Points on a hilly landscape, in no order, each with its height.
A ball rolls from a point to the lowest of its 5 nearest points, and stops where none of them is lower. Distance is the straight distance between rows; heights are no part of it.
(551) h=60.4: -17 21 -50 -16 -7 7 -13 10 11 31 -38 -20 19 -16 -17 -21 -4 3 8 -41 8 3 6 29 54 -19 -7 29 -14 -17 2 15 5 -7 38 -29 -41 -16 -7 12 51 -20 32 27 59 -5 -12 -2 -2 19 16 0 10 7 -21 -11 3 17 -22 14 19 28 -20 16 24 15
(503) h=49.5: 12 50 -41 -33 39 36 23 3 19 12 -51 -53 22 46 53 -15 -3 10 -14 -35 7 0 0 47 54 -14 34 42 14 -20 -1 17 10 14 31 -19 4 -55 -39 32 67 -27 48 18 26 22 -49 -8 9 36 13 5 -4 4 7 12 3 8 -38 22 46 17 26 -13 53 54
(481) h=55.6: 5 12 11 20 -9 41 35 20 18 7 -20 -38 15 36 25 -29 14 17 -20 -9 7 -29 -5 -26 6 -9 -6 4 0 -14 -13 11 -16 17 -7 -4 8 -3 -17 12 28 7 -20 -19 25 40 -46 -15 10 6 12 -29 22 -9 -13 -15 6 -5 -27 5 -4 -41 -1 -6 23 11
(822) h=23.4: -45 -45 56 10 -24 -38 1 1 25 -53 34 11 -38 -20 -45 25 18 33 18 38 -60 21 -5 -45 -56 -7 3 -14 -8 20 -19 -34 -31 16 -38 19 6 11 16 -32 -90 21 11 10 -7 -33 26 13 -14 -14 -8 24 -4 -8 7 -30 21 -18 27 -42 -21 -25 -5 -8 -22 -11
(594) h=58.3: 11 -9 34 15 11 0 14 37 -25 -29 14 1 21 17 21 -1 40 4 -11 34 15 10 -25 -40 -30 3 -6 -27 14 -24 -10 -4 -5 0 -16 -1 12 40 -13 -6 17 32 -33 -33 -18 56 -34 -23 18 -22 -10 -51 2 8 3 -4 20 -26 -6 0 -21 -31 -8 25 10 4
(648) h=34.2: 29 12 -25 -22 11 2 -29 -20 -20 16 -1 28 26 -34 -8 19 -38 -33 18 -26 4 -4 21 31 9 20 30 8 -5 16 47 -14 35 -13 20 -13 -22 -16 41 15 -46 20 -32 -14 -47 -23 8 14 -53 -4 15 30 -34 38 -2 44 -20 -3 21 21 15 46 -35 5 -19 24
(212) h=50.3: 20 23 -47 -9 2 1 -11 5 -5 33 -18 -11 31 -19 24 19 -8 -37 14 -47 -1 14 14 40 38 9 26 6 -17 -15 18 12 10 -5 46 -8 -20 -12 24 16 0 15 -3 -10 -18 -1 -13 -7 -16 -2 23 -14 -5 47 -20 24 -21 -16 0 34 15 19 -28 20 0 29
(146) h=67.9: -9 -5 5 2 1 -18 -25 -26 -1 -8 15 22 -18 -20 -16 17 -9 -10 -10 -1 4 3 7 16 -16 7 2 -15 -3 33 11 -13 14 -12 -10 2 -3 5 17 -9 -31 -7 -13 -3 -31 -20 37 24 -10 -10 -4 39 -13 -4 20 22 -7 5 13 -18 -1 29 -1 -15 -24 -23
(671) h=62.5: -21 -12 -28 2 -11 -31 -33 -22 -8 36 2 11 2 -13 -41 -25 -32 -16 27 18 3 -11 -3 7 32 -19 -37 27 -11 15 -4 7 -11 -4 8 6 -16 -7 7 -4 14 -31 43 44 29 -32 40 11 -4 14 -4 37 7 -39 -19 -12 2 17 7 -15 -18 23 11 -20 -7 -16
(502) h=43.8: 17 21 -10 6 5 39 44 4 18 9 -10 -45 13 36 61 -10 9 4 -21 -25 -8 -28 8 -1 21 13 24 13 5 -32 -10 20 -5 25 17 -12 34 -11 -13 32 45 6 0 -13 15 39 -59 -28 17 10 15 -24 7 22 -10 0 -9 -3 -27 19 20 -15 21 1 32 37
(183) h=51.0: -58 -60 42 29 -25 -49 16 19 7 -23 36 22 -55 -20 -30 -23 -5 45 32 38 -57 11 -20 -16 -35 -26 -19 4 4 23 -47 -13 -44 24 -34 37 5 -15 -13 -20 -18 -10 41 37 35 -45 38 3 28 22 -5 7 23 -52 34 -42 35 15 17 -12 -17 -36 24 -17 2 -29
(120) h=49.8: 45 2 15 -18 24 28 40 41 3 -23 7 -9 14 42 64 40 37 -11 -34 -13 9 9 -3 -33 -23 37 31 -42 21 -49 3 -6 6 -5 6 4 35 20 -37 14 15 45 -32 -48 -12 81 -63 -28 1 -12 -2 -62 -21 37 -22 -17 -5 -36 -19 35 11 -13 -3 22 28 15
(837) h=35.8: -13 4 16 12 3 1 -1 4 -4 -5 -6 11 -6 7 -1 -20 10 -2 -9 22 26 4 -2 -6 -10 -13 -14 -18 -7 17 -10 4 -13 -9 -14 0 -2 9 -7 -19 14 -12 -14 -9 5 6 14 4 13 -3 -15 -6 5 -15 14 13 13 -1 5 -10 -11 -25 1 3 -14 -28
(406) h=50.4: 7 -8 -26 -23 -17 -12 -35 -52 2 3 14 27 -15 -30 -62 34 -51 13 34 -6 -7 -20 5 11 7 14 3 29 6 33 57 -16 34 -19 4 -13 -20 -17 39 -17 -70 -11 6 30 -2 -59 41 23 -41 -2 -10 55 -17 5 -2 -5 -32 29 31 -23 6 68 -9 -9 -30 21
(788) h=57.2: 0 8 13 16 0 18 5 8 5 15 -16 -10 5 21 14 -18 9 -11 -12 6 30 -3 6 -15 7 -10 -5 -9 -11 5 -12 12 -16 5 -4 -4 -3 15 -4 -1 21 0 -13 -16 13 11 -10 -8 2 0 -7 -16 5 -2 -7 9 8 -6 -7 -1 -4 -31 -6 3 0 -16
(610) h=55.9: -65 -55 33 20 -35 -46 7 13 10 -11 22 21 -64 -26 -43 -10 -14 31 34 26 -44 6 -3 -14 -38 -16 -18 -2 -3 35 -45 -20 -25 7 -23 36 -8 -14 3 -24 -27 -17 32 49 30 -46 38 5 30 20 6 33 16 -44 22 -32 21 12 23 -18 -16 -9 19 -22 0 -39
(694) h=51.9: 28 -4 6 15 21 49 42 13 16 3 -15 -42 12 56 50 -27 12 28 -32 -10 -10 -43 -11 -2 21 -3 14 27 43 -41 -29 32 -10 28 -6 11 37 -28 -38 46 59 6 -7 -5 10 55 -73 -25 35 15 32 -32 18 -23 5 -6 -7 8 -50 17 16 -30 44 -17 50 32
(490) h=53.4: -8 -11 44 6 18 -23 7 -2 -12 -40 31 9 -8 -8 -6 5 18 -3 -3 37 -11 29 -22 -14 -51 7 -7 -19 6 -3 3 -15 1 -1 -42 -2 26 23 2 -14 -19 15 -18 -23 -47 2 23 10 12 -23 -22 0 -7 5 18 0 7 -23 21 -30 -9 -27 8 5 -26 -16
(831) h=35.5: -19 -25 52 13 9 -31 3 -7 -8 -47 34 11 -23 -8 -11 3 25 17 6 48 -34 32 -27 -31 -50 7 -2 -9 10 2 -11 -15 -16 8 -43 10 30 19 -1 -23 -28 11 8 -4 -26 -16 23 3 5 -20 -27 16 -4 -11 22 -9 11 -20 20 -33 -9 -29 7 -5 -22 -10
(779) h=53.3: -3 16 -3 21 -5 41 32 9 12 18 -23 -45 20 24 23 -39 -3 21 -9 -18 -8 -41 3 -6 37 -16 -4 32 -1 -16 -33 31 -13 33 8 -20 15 -21 -10 20 51 -1 0 1 36 27 -52 -21 29 9 34 -21 36 -18 -4 -10 7 8 -38 -1 7 -25 14 -9 33 18
(468) h=40.5: -1 37 -58 -31 8 24 11 6 21 20 -39 -42 16 14 25 1 -4 2 3 -55 0 14 5 41 51 -15 29 33 -3 -24 3 11 16 5 50 -22 -20 -34 -17 13 51 -17 40 19 36 9 -39 1 -9 27 13 1 3 26 -13 -7 -2 18 -29 20 38 35 -10 -2 38 36
(447) h=30.5: -40 -28 -6 -2 -25 -38 -22 -23 11 23 10 8 -33 -9 -45 -11 -42 12 37 23 -10 -1 0 2 -2 -14 -29 23 -6 28 -26 -7 -20 -7 -17 24 -14 -14 4 -12 -10 -42 53 53 33 -46 41 28 -7 34 -11 48 -1 -58 -6 -31 6 28 19 -18 -19 18 27 -38 -2 -36
(296) h=62.4: -5 11 12 20 -9 25 7 7 2 17 -23 -17 7 19 -3 -44 0 11 -5 8 16 -26 -4 -23 12 -20 -18 5 -18 5 -23 23 -29 13 -7 -12 -3 -1 -11 -7 27 -12 2 3 43 9 -17 -5 18 10 7 -18 25 -29 -3 -8 21 15 -12 -7 -17 -44 2 -14 15 -4
(658) h=37.7: 41 49 -44 -21 35 22 25 11 -9 11 -13 -26 16 4 65 53 -3 -41 -10 -48 -9 24 12 43 31 42 53 -8 -14 -43 21 0 25 -3 77 -4 12 -32 9 15 5 12 9 -11 -27 14 -23 -9 -7 14 16 -17 -9 66 -10 30 -31 -16 -14 45 40 7 -1 24 24 50
(840) h=87.5: -3 6 -12 1 1 -12 -28 -19 -8 25 -1 7 3 -6 -19 -8 -16 -25 8 4 19 -1 2 14 14 -13 -14 6 -15 25 5 5 -3 -12 -4 2 -15 1 17 3 -5 -9 11 -1 -2 -23 25 12 -6 -1 -9 24 -7 -12 -11 15 -1 11 14 -11 -8 13 -1 -22 -17 -25
(171) h=55.5: 13 -5 53 -4 25 -23 6 -4 -16 -58 32 12 9 -9 2 33 32 12 -6 40 -21 36 -8 -42 -64 17 1 -19 21 -12 7 -31 0 2 -49 -11 30 39 4 -18 -58 24 -7 -26 -55 6 11 14 -14 -40 -25 6 -25 3 26 -2 13 -32 24 -30 -10 -18 -3 6 -23 -11
(769) h=70.2: -29 -20 4 5 -12 -24 -27 -20 6 8 2 18 -25 -5 -22 -7 -18 2 12 14 9 -4 6 14 -6 -18 -15 -2 -8 27 -12 -10 -12 -12 -12 11 -8 0 8 -16 -7 -28 20 24 11 -32 40 28 3 8 -8 38 -4 -38 -3 3 -5 15 10 -17 -10 20 10 -31 -17 -29
(818) h=40.4: -6 -14 -6 -14 -9 -10 -21 -29 1 -28 28 45 -20 -45 -40 56 -31 -2 2 -4 -14 -19 20 1 -35 35 15 -9 -5 33 22 -25 41 -32 9 -10 -7 14 40 -23 -87 4 -20 12 -30 -22 42 27 -35 -12 3 36 -9 19 22 15 -40 32 34 -13 -1 59 -9 5 -28 5
(100) h=71.8: -4 -6 -51 -26 -18 -27 -45 -15 -16 38 -11 23 7 -31 -65 -31 -16 -1 30 0 13 6 -10 37 53 -33 -33 40 0 -1 30 15 11 -11 14 -10 -39 -10 -1 7 33 -42 34 44 41 -34 35 1 -7 22 -3 23 5 -13 -27 -20 -5 26 -1 -5 -4 48 -9 18 -4 -3
(338) h=55.4: 13 -6 27 25 0 33 24 33 -1 -16 -16 -21 14 28 10 -19 29 29 -23 5 22 -15 -24 -37 -13 -11 -2 -22 24 -24 -19 4 -15 17 -20 -4 5 18 -31 -4 27 16 -26 -19 21 54 -54 -19 20 -7 12 -52 27 -24 11 -17 23 -9 -37 12 -12 -38 3 2 33 11
(329) h=71.5: -18 13 -7 12 -10 8 -11 0 -3 31 -19 -12 16 8 -6 -31 -3 -10 3 6 12 -18 6 -9 29 -25 -17 16 -32 15 -16 22 -22 7 8 -12 -15 -7 -1 9 29 -16 9 12 37 -4 1 -3 11 4 1 -4 28 -20 -14 -3 13 10 -3 -4 -18 -23 -3 -13 5 -10
(459) h=59.2: -24 -22 45 2 3 -30 -2 -18 0 -41 38 17 -36 -26 -18 17 12 5 -4 28 -38 18 -4 -16 -49 7 2 -10 -5 12 2 -17 1 -3 -36 5 17 20 13 -22 -48 10 -4 3 -46 -22 35 8 3 -25 -17 25 3 11 16 -2 -6 -8 23 -32 -18 -3 10 -4 -33 -14
(83) h=54.7: -9 -8 25 13 12 -9 0 11 -7 -23 12 7 -6 0 4 -12 18 0 -8 25 19 12 -5 -5 -17 -2 -10 -21 -4 6 -4 -2 -1 -8 -22 7 8 26 -2 -17 14 0 -21 -21 -13 5 15 -1 17 -6 -22 -8 3 0 11 18 12 -13 9 -8 -8 -20 1 11 -12 -24
(688) h=73.2: -3 24 -20 6 -12 11 8 3 2 32 -18 -24 16 7 25 -13 4 -18 -2 -21 6 -15 14 9 32 -11 4 16 -29 -1 -9 19 -6 13 25 -17 -6 4 6 14 31 1 -1 -11 24 8 -26 -15 7 0 12 -12 15 18 -18 2 1 -3 -7 9 2 -9 -16 -2 9 9
(137) h=43.9: 59 37 -5 -19 22 35 49 9 10 -6 -3 -18 6 49 78 40 24 -25 -35 -30 2 4 10 -8 -6 51 36 -32 9 -45 11 1 12 -3 26 -2 50 -15 -28 23 4 29 -17 -40 -31 57 -54 -27 -7 2 -3 -33 -30 55 -27 1 -23 -22 -11 37 37 -24 8 12 27 27
(215) h=58.9: -23 -12 19 16 -3 -13 -1 -3 -5 -7 -2 10 -30 2 -11 -21 3 7 -2 30 13 8 -8 -3 -8 -13 -16 -10 -8 21 -22 1 -23 -1 -19 18 -1 3 -11 -26 10 -20 9 11 17 -13 34 5 11 12 -21 8 8 -41 11 2 16 11 9 -9 -14 -16 8 -14 -9 -31
(772) h=56.1: -29 -26 -33 -23 -46 -46 -32 -30 9 29 18 15 -18 -23 -88 -7 -54 22 61 18 -19 -2 -10 22 24 -11 -43 49 9 23 9 -9 0 2 -13 11 -20 -21 16 -6 -5 -51 62 78 32 -66 54 9 -4 26 -7 49 -1 -31 -30 -52 -22 26 10 -22 -12 47 29 -2 -4 -13
(564) h=71.6: -3 11 -44 -3 -4 -6 -22 0 -6 41 -16 1 20 -26 -9 -8 -8 -24 9 -22 10 6 2 32 50 -12 -6 22 -18 -2 16 18 15 -8 38 -12 -41 -8 16 14 24 -3 18 4 9 -16 -1 6 -7 -1 4 1 3 19 -29 7 -5 1 3 12 -1 26 -21 10 -1 8
(271) h=41.6: 25 11 -30 -24 10 -3 -32 -35 -13 9 15 37 15 -31 -32 21 -42 -26 20 -20 5 -8 12 25 4 20 18 21 0 21 58 -16 41 -18 9 -18 -19 -17 38 5 -53 4 -24 5 -35 -35 25 20 -48 -7 1 38 -33 21 14 28 -26 13 29 9 13 57 -32 -2 -29 22
(796) h=48.3: 40 11 13 -2 18 47 40 22 18 -17 -1 -24 6 54 65 19 28 3 -36 -24 2 -19 -2 -34 -11 25 32 -11 22 -40 -8 3 1 5 -6 1 39 -4 -38 27 32 29 -19 -33 7 70 -84 -23 3 6 7 -43 -8 14 -9 -10 -2 -10 -28 25 16 -18 17 -6 37 25
(96) h=27.1: 22 16 1 -6 -9 12 5 2 1 12 -10 -6 16 9 33 6 1 -26 -9 -19 24 11 26 21 4 -1 17 -26 -9 11 6 1 -2 -7 6 6 -2 12 13 8 -7 13 -37 -43 -27 7 -1 -4 -13 -7 0 -10 -14 33 -12 24 -5 -27 4 16 6 -8 -23 6 -26 -14
(187) h=56.0: -9 -7 36 29 2 -2 5 24 -16 -25 7 13 -10 6 1 -27 23 19 -1 41 8 2 -35 -34 -20 -8 -24 -18 11 -1 -26 7 -25 5 -26 6 1 20 -29 -20 17 -5 -10 -1 11 11 4 -2 24 0 -19 -26 14 -30 27 3 29 -2 -4 -4 -21 -41 5 9 7 -16
(814) h=54.8: -59 -44 27 16 -23 -35 7 9 10 -13 14 19 -54 -4 -34 -21 -13 41 25 29 -18 5 -9 -8 -26 -21 -29 1 3 27 -51 -10 -31 14 -26 31 0 -4 -13 -23 -2 -31 38 38 40 -42 48 8 20 29 -6 18 15 -61 22 -21 25 29 4 -4 -16 -17 24 -27 -4 -45
(876) h=52.2: 2 0 7 -12 9 -8 -19 -14 -6 -14 10 19 -6 -26 -2 19 -1 -17 -16 -8 13 6 20 15 -23 11 5 -20 -2 22 22 -21 27 -16 -8 -6 -1 19 22 0 -34 10 -27 -27 -44 -13 29 13 -9 -9 0 21 -19 18 19 32 -12 -5 22 -7 6 25 -14 4 -27 -16
(642) h=40.8: 50 39 -18 -16 16 26 35 6 5 10 -10 -23 12 22 68 39 3 -45 -12 -33 -6 14 24 14 1 38 40 -26 -11 -29 10 4 6 -4 42 6 16 -14 8 21 -21 31 -23 -41 -37 24 -32 -24 -24 -3 11 -24 -26 65 -24 29 -18 -27 -10 37 26 -20 -10 19 -6 19
(879) h=64.7: -9 -18 -45 -36 -26 -45 -47 -26 -3 33 5 22 -4 -32 -74 -20 -32 10 45 15 3 5 -17 40 42 -20 -40 44 7 10 25 12 0 -13 2 11 -28 -18 4 2 24 -59 46 68 41 -52 53 4 -6 31 -10 40 -2 -21 -26 -35 -12 24 1 -20 -3 47 4 14 -7 -3
(536) h=61.5: 3 4 27 35 -16 35 6 21 -10 -6 -27 0 1 22 -23 -46 17 44 -18 16 14 -30 -26 -37 -3 -30 -32 -10 15 -6 -30 10 -34 35 -29 8 -7 -5 -39 -10 23 -7 4 8 39 19 -26 -13 30 6 16 -35 26 -63 26 -22 44 26 -32 -8 -25 -58 20 -10 21 -4
(312) h=56.4: 31 -13 21 21 7 46 38 24 13 6 -24 -38 13 55 29 -35 20 46 -33 -19 -12 -38 -21 -14 9 -15 -7 28 46 -36 -37 28 -24 45 -23 21 28 -20 -45 35 40 16 -9 3 15 57 -73 -20 38 -3 45 -42 31 -57 6 -17 7 4 -60 3 -1 -44 43 -34 46 15
(902) h=61.7: -11 11 -26 0 11 38 28 18 18 14 -39 -49 26 31 25 -28 -5 38 -13 -29 -7 -36 13 24 49 -16 6 35 15 -18 -32 27 -6 27 18 -12 11 -33 -24 26 67 -14 19 20 44 19 -43 -21 36 20 37 -19 28 -22 13 0 6 12 -44 8 32 3 25 -6 44 25
(256) h=59.3: -53 -34 36 14 -16 -35 -3 -8 9 -32 29 15 -52 -21 -27 7 -1 18 11 29 -47 18 -3 -9 -42 -9 -13 -9 -4 20 -24 -18 -13 -5 -21 22 10 2 11 -20 -31 -7 18 27 -5 -36 36 20 24 0 -11 27 11 -20 17 -17 3 8 22 -29 -15 2 18 -12 -16 -26
(336) h=66.5: 24 3 28 -8 17 -8 15 23 -23 -21 18 10 17 2 24 20 30 -13 -12 16 10 25 4 -11 -31 13 1 -33 17 -13 14 -18 17 -10 -13 7 13 38 0 -1 -6 40 -48 -50 -59 32 -1 -11 12 -28 -8 -23 -14 41 4 13 -5 -41 13 12 -2 -10 -17 32 -13 -6
(206) h=59.0: 5 -9 26 23 -1 11 20 34 -10 -15 -4 2 15 17 10 -18 34 13 -13 20 26 2 -19 -38 -21 -6 -10 -27 15 -13 -14 -5 -8 3 -21 1 1 26 -20 -15 22 17 -33 -22 7 44 -29 -19 18 -13 -8 -46 11 -8 3 -8 20 -13 -10 6 -10 -33 -5 19 13 -8
(379) h=84.8: -18 -13 -1 -2 -2 -19 -26 -28 -4 4 4 17 -22 -11 -17 4 -19 -4 1 5 9 0 10 17 -7 -4 -8 -4 -8 24 4 -11 9 -15 -3 12 -12 2 16 -10 -19 -24 8 10 -14 -27 37 23 -11 2 -11 38 -9 -19 2 8 -4 14 13 -23 -6 24 7 -25 -22 -24
(364) h=65.1: 7 -12 46 11 23 -16 5 19 -22 -33 23 6 16 10 10 2 37 2 -9 48 2 26 -27 -28 -38 5 -21 -19 15 -14 2 -9 -3 -2 -36 5 14 31 -10 -12 10 24 -18 -31 -36 22 1 -5 15 -27 -24 -26 -5 4 16 4 12 -30 12 -13 -21 -33 1 12 -10 -11
(714) h=70.8: 6 7 -39 -6 -3 -15 -41 -11 -11 43 -5 13 18 -22 -16 -2 -14 -31 15 -9 8 -1 2 32 38 -4 -5 23 -10 7 27 14 12 -9 23 -1 -28 -5 25 18 4 -2 7 4 -9 -28 17 11 -20 -4 2 15 -7 15 -20 18 -13 -2 13 2 -2 31 -21 0 -15 13
(809) h=65.9: -15 -12 16 1 6 -14 -4 -4 -4 -22 10 16 -11 -10 2 4 12 -8 -14 10 12 14 5 10 -28 5 1 -20 1 14 8 -9 13 -14 -14 4 16 21 4 -4 -11 0 -23 -22 -34 -6 30 8 11 -20 -8 9 -7 11 14 25 -3 -8 10 -8 1 0 -6 7 -21 -24
(250) h=59.5: -12 -9 32 34 -6 7 9 21 -13 -18 -6 17 -11 10 -20 -40 16 37 -7 32 13 -6 -35 -33 -16 -17 -32 -21 13 -6 -31 13 -28 18 -24 6 1 8 -34 -29 21 -10 4 15 34 14 2 -11 19 13 -19 -33 25 -56 43 -12 41 17 -9 -6 -22 -50 16 4 10 -13
(434) h=59.4: 33 -5 32 -6 23 0 22 38 -26 -18 19 2 34 17 38 25 46 -9 -14 14 8 24 -7 -31 -27 18 2 -36 19 -34 4 -12 6 -2 -13 6 19 44 -16 4 4 53 -45 -48 -36 60 -36 -27 12 -29 1 -46 -10 34 -4 -7 7 -53 -1 21 -13 -16 -13 30 -1 9
(370) h=71.9: -27 16 -31 -4 -13 7 -10 4 4 32 -34 -28 25 -10 -21 -38 -4 11 5 -30 2 -23 9 8 55 -20 -13 33 -15 -3 -25 19 -6 5 26 -25 -26 -19 -15 7 51 -26 28 30 58 -5 -15 -13 20 12 26 -11 30 -15 -11 -10 25 14 -21 0 1 8 -1 -3 26 5
(432) h=24.4: 6 39 -60 -15 18 23 19 11 9 16 -24 -39 5 15 47 21 0 -7 -9 -46 -6 11 17 36 42 10 34 14 -12 -33 8 13 21 4 53 -18 0 -27 -2 18 39 -11 34 6 19 16 -40 -3 1 17 15 -14 -1 37 -2 3 -12 2 -24 29 41 21 -8 9 29 37
(677) h=49.7: 24 17 -21 -6 4 1 -26 -11 -13 28 -6 11 26 -21 6 1 -18 -40 9 -23 12 12 21 32 21 3 16 2 -9 10 22 -7 17 -11 20 -3 -15 -4 29 17 -25 16 -13 -19 -33 -19 13 9 -27 -11 5 12 -23 30 -8 32 -14 -15 17 12 4 22 -23 -3 -20 5
(460) h=45.1: 42 18 -1 -11 4 28 35 17 12 0 -3 -19 7 30 61 31 18 -18 -19 -25 17 16 21 -6 -15 16 30 -38 7 -24 6 0 5 -1 11 4 13 16 -12 4 0 31 -39 -52 -24 48 -35 -23 -5 -10 0 -33 -17 46 -18 7 -10 -31 -10 25 16 -24 -17 24 7 0
(299) h=79.9: 5 -3 -47 -19 -9 -31 -39 -16 -15 39 -1 18 14 -29 -44 -22 -22 -16 30 -7 8 0 -8 35 54 -14 -23 30 -5 4 36 12 14 -11 21 -1 -36 -13 14 10 15 -24 22 31 13 -41 30 11 -8 2 -7 22 -4 7 -20 1 -13 16 3 -4 -2 42 -14 9 -7 8
(599) h=42.0: 17 9 -9 -15 12 2 -22 -14 -11 3 4 26 13 -26 -4 27 -25 -31 -8 -24 13 -7 25 25 -8 18 26 -8 -6 30 33 -18 36 -21 6 -10 -10 4 29 5 -46 19 -38 -24 -56 -9 14 16 -35 -11 12 22 -28 22 10 45 -13 -2 27 9 14 35 -25 -2 -30 0
(528) h=37.4: -45 -41 53 24 -3 -36 11 2 1 -36 31 20 -40 -8 -18 -4 12 26 20 45 -50 19 -26 -28 -42 -11 -10 -7 3 9 -23 -16 -27 8 -37 25 15 -3 4 -25 -24 6 19 17 4 -27 25 10 8 -1 -21 9 11 -26 24 -22 15 -5 19 -31 -15 -36 17 -14 -8 -19
(470) h=49.9: 19 0 -23 -13 2 -12 -40 -34 -5 20 6 21 16 -31 -26 9 -34 -19 21 -15 1 -5 8 23 19 7 2 19 -3 17 44 -12 30 -11 3 -4 -22 -14 33 8 -34 2 -8 2 -28 -39 28 23 -37 -10 5 35 -29 12 -6 18 -20 8 25 -2 3 45 -22 -5 -23 11
(414) h=52.0: 24 -1 17 -2 4 20 26 38 3 -22 5 -9 15 26 36 19 41 1 -20 -1 15 6 -14 -34 -24 8 12 -38 17 -31 -5 -7 3 -1 -2 6 14 39 -17 0 19 33 -37 -42 -11 64 -37 -24 11 -19 -4 -48 -2 22 -6 -11 4 -31 -13 20 2 -27 -8 27 19 0
(748) h=39.3: 31 27 -13 -1 -1 18 21 4 8 22 -11 -20 12 14 46 16 1 -30 -10 -28 5 5 26 8 12 13 24 -13 -17 -10 4 14 -3 5 28 0 6 0 2 15 2 19 -20 -36 -16 16 -21 -14 -10 -6 7 -20 -10 49 -26 13 -12 -22 -10 29 11 -17 -20 11 -3 10
(588) h=50.7: 20 -3 17 10 2 44 38 19 20 -5 -13 -35 12 44 41 -10 15 19 -28 -18 5 -22 -11 -41 -8 2 18 -2 27 -33 -15 8 -13 15 -12 -5 18 6 -26 16 32 20 -22 -22 11 64 -74 -21 9 -2 7 -34 13 -2 -9 -17 4 -6 -36 20 11 -26 12 -4 35 16
(181) h=32.7: -14 -22 22 -12 -7 -6 -11 -27 4 -40 36 32 -37 -43 -31 48 -14 -4 -1 6 -40 -5 15 -25 -50 22 9 -13 -13 26 6 -22 25 -27 -7 -12 9 26 39 -20 -89 18 -13 15 -48 -25 41 30 -26 -25 1 22 10 25 13 8 -37 18 35 -12 -14 30 -6 6 -35 2
(409) h=45.4: 5 6 9 6 -3 4 0 10 -2 1 -9 5 10 5 13 -2 20 -18 -9 3 26 13 16 2 -12 -2 3 -31 -5 11 2 3 0 -12 -7 1 1 24 -6 -4 4 7 -35 -28 -11 14 2 -5 2 -15 -9 -11 -10 16 2 17 2 -16 6 4 -4 -18 -11 17 -19 -17
(826) h=36.6: 29 44 -36 -2 17 33 39 6 3 8 -8 -37 6 27 71 33 7 -21 -20 -32 -8 -4 22 24 17 35 40 1 -10 -28 8 10 9 -2 50 -11 33 -21 5 27 25 9 7 -21 -8 28 -45 -25 9 5 11 -24 -8 58 -10 10 -17 -16 -13 34 31 -9 8 12 29 37
(321) h=72.6: -8 7 -45 -17 -18 -18 -37 0 -5 39 -32 7 20 -28 -43 -26 -5 -15 18 -21 7 7 -1 30 54 -26 -24 29 -14 -2 13 21 7 -10 34 -9 -42 -11 -6 10 41 -32 37 34 51 -20 12 2 -5 11 7 9 11 -6 -27 -11 5 21 -12 3 2 29 -12 13 8 5
(108) h=41.5: 26 17 -1 0 0 25 27 15 15 8 -10 -20 10 29 48 7 17 -13 -14 -17 22 4 10 -11 -4 11 23 -26 -4 -16 4 10 -7 11 9 1 11 10 0 9 7 20 -30 -44 -2 31 -33 -15 -8 -11 -2 -29 -10 32 -19 1 -3 -20 -8 18 11 -19 -16 13 3 1
(691) h=34.7: 27 56 -53 -27 34 32 19 8 9 8 -30 -45 7 27 64 18 1 -13 -18 -37 12 12 11 49 38 16 39 18 2 -37 15 5 23 5 55 -19 8 -50 -18 31 50 -14 31 8 6 15 -44 -10 6 31 14 -5 -11 30 2 17 -2 2 -30 40 49 19 16 4 42 50
(395) h=70.5: 4 3 -11 4 7 -10 -29 -18 -6 16 0 11 9 -12 -4 0 -6 -25 -4 -7 25 4 13 24 11 -1 2 -4 -12 24 15 -3 6 -10 2 5 -12 3 13 4 -16 3 -13 -13 -22 -21 23 14 -15 -9 -4 22 -16 -2 -1 26 -5 -1 15 -4 1 21 -12 -10 -25 -20
(719) h=70.4: -15 5 3 12 -8 -2 -15 -7 -6 29 -16 -3 6 1 -19 -43 -19 -5 7 20 15 -23 -5 -15 24 -21 -33 15 -23 13 -23 23 -27 0 -4 -5 -15 -12 -10 -9 27 -27 23 17 47 -14 17 1 8 17 0 -1 31 -45 -5 -9 19 26 -1 -5 -18 -19 8 -20 -1 -18
(300) h=59.1: -1 -8 28 30 0 20 12 30 -8 -15 -11 1 6 15 -5 -32 29 26 -15 26 22 -5 -29 -40 -20 -7 -23 -18 16 -11 -25 3 -19 12 -22 0 -5 24 -27 -18 27 2 -18 -8 22 40 -23 -12 21 -3 -10 -41 25 -28 16 -12 25 -5 -19 1 -23 -43 5 15 18 -6
(198) h=73.9: -5 -15 -38 -23 -18 -32 -44 -35 -6 27 13 19 -3 -27 -55 -2 -36 -1 41 3 -5 -3 -12 31 34 -7 -31 41 3 10 39 6 14 -6 -2 4 -21 -18 24 9 -14 -30 29 43 10 -55 42 16 -18 10 -11 47 -11 -9 -22 -11 -24 14 13 -24 -3 46 1 -3 -13 6
(316) h=62.1: -17 -2 27 29 -1 -2 2 11 -4 -5 -5 15 -21 11 -14 -41 4 19 1 30 16 -9 -18 -25 -7 -19 -29 -17 -8 13 -30 15 -37 9 -21 12 -3 -2 -23 -19 21 -25 18 18 36 -6 22 1 14 19 -16 -9 25 -55 23 -7 32 24 -5 -6 -19 -36 14 -16 -1 -29
(111) h=63.7: -13 -21 -20 -9 -18 -23 -34 -48 7 7 14 21 -13 -21 -45 21 -45 11 19 -1 -3 -10 7 14 6 4 -15 22 5 27 25 -16 16 -12 2 12 -17 -11 23 -10 -43 -23 24 37 8 -49 44 29 -21 2 -6 56 -21 -23 -12 -10 -14 24 12 -27 -10 47 11 -27 -15 -13
(201) h=52.1: -6 -20 53 -8 4 -21 3 -13 8 -70 40 12 -23 -25 -23 45 21 18 -5 32 -47 33 6 -42 -70 13 20 -16 -3 11 5 -30 -2 -2 -33 -9 21 26 25 -35 -91 26 -1 -7 -43 -19 24 20 -33 -36 -16 15 -7 7 19 -11 8 -18 26 -42 -14 -9 -2 7 -41 -7
(524) h=48.0: -41 -29 13 6 -31 -19 -23 -19 21 -31 28 31 -40 -43 -52 45 -12 12 6 11 -42 -13 18 -13 -41 10 1 -15 -10 30 -1 -17 15 -18 0 7 3 16 36 -24 -82 4 5 26 -21 -38 44 30 -11 -15 1 31 8 6 6 -10 -30 17 34 -23 -25 42 5 3 -21 -5
(575) h=43.5: 9 -3 -18 -23 12 -1 -26 -44 -8 -12 15 34 -3 -39 -28 38 -36 -16 5 -14 6 -19 17 15 -13 35 23 3 -4 35 44 -30 40 -17 2 -22 -11 0 36 -6 -68 1 -23 4 -42 -32 34 27 -39 -4 3 39 -36 12 14 24 -30 23 32 -6 15 63 -20 -4 -27 8

Where does a ball stop that starts at each point below?
(321) => (432)
(120) => (432)
(299) => (648)
(370) => (432)
(840) => (648)

Call two points neighbours if one is among the 5 nearest of the other. Go from one point of each pair to the other, from neighbour to neighbour, staying as low as possible. Name the highest point that can't be avoided.
(831) / (837) => (201)
(837) / (648) => (677)
(447) / (181) => (814)
(181) / (648) => (575)
(837) / (96) => (409)
(96) / (432) => (748)
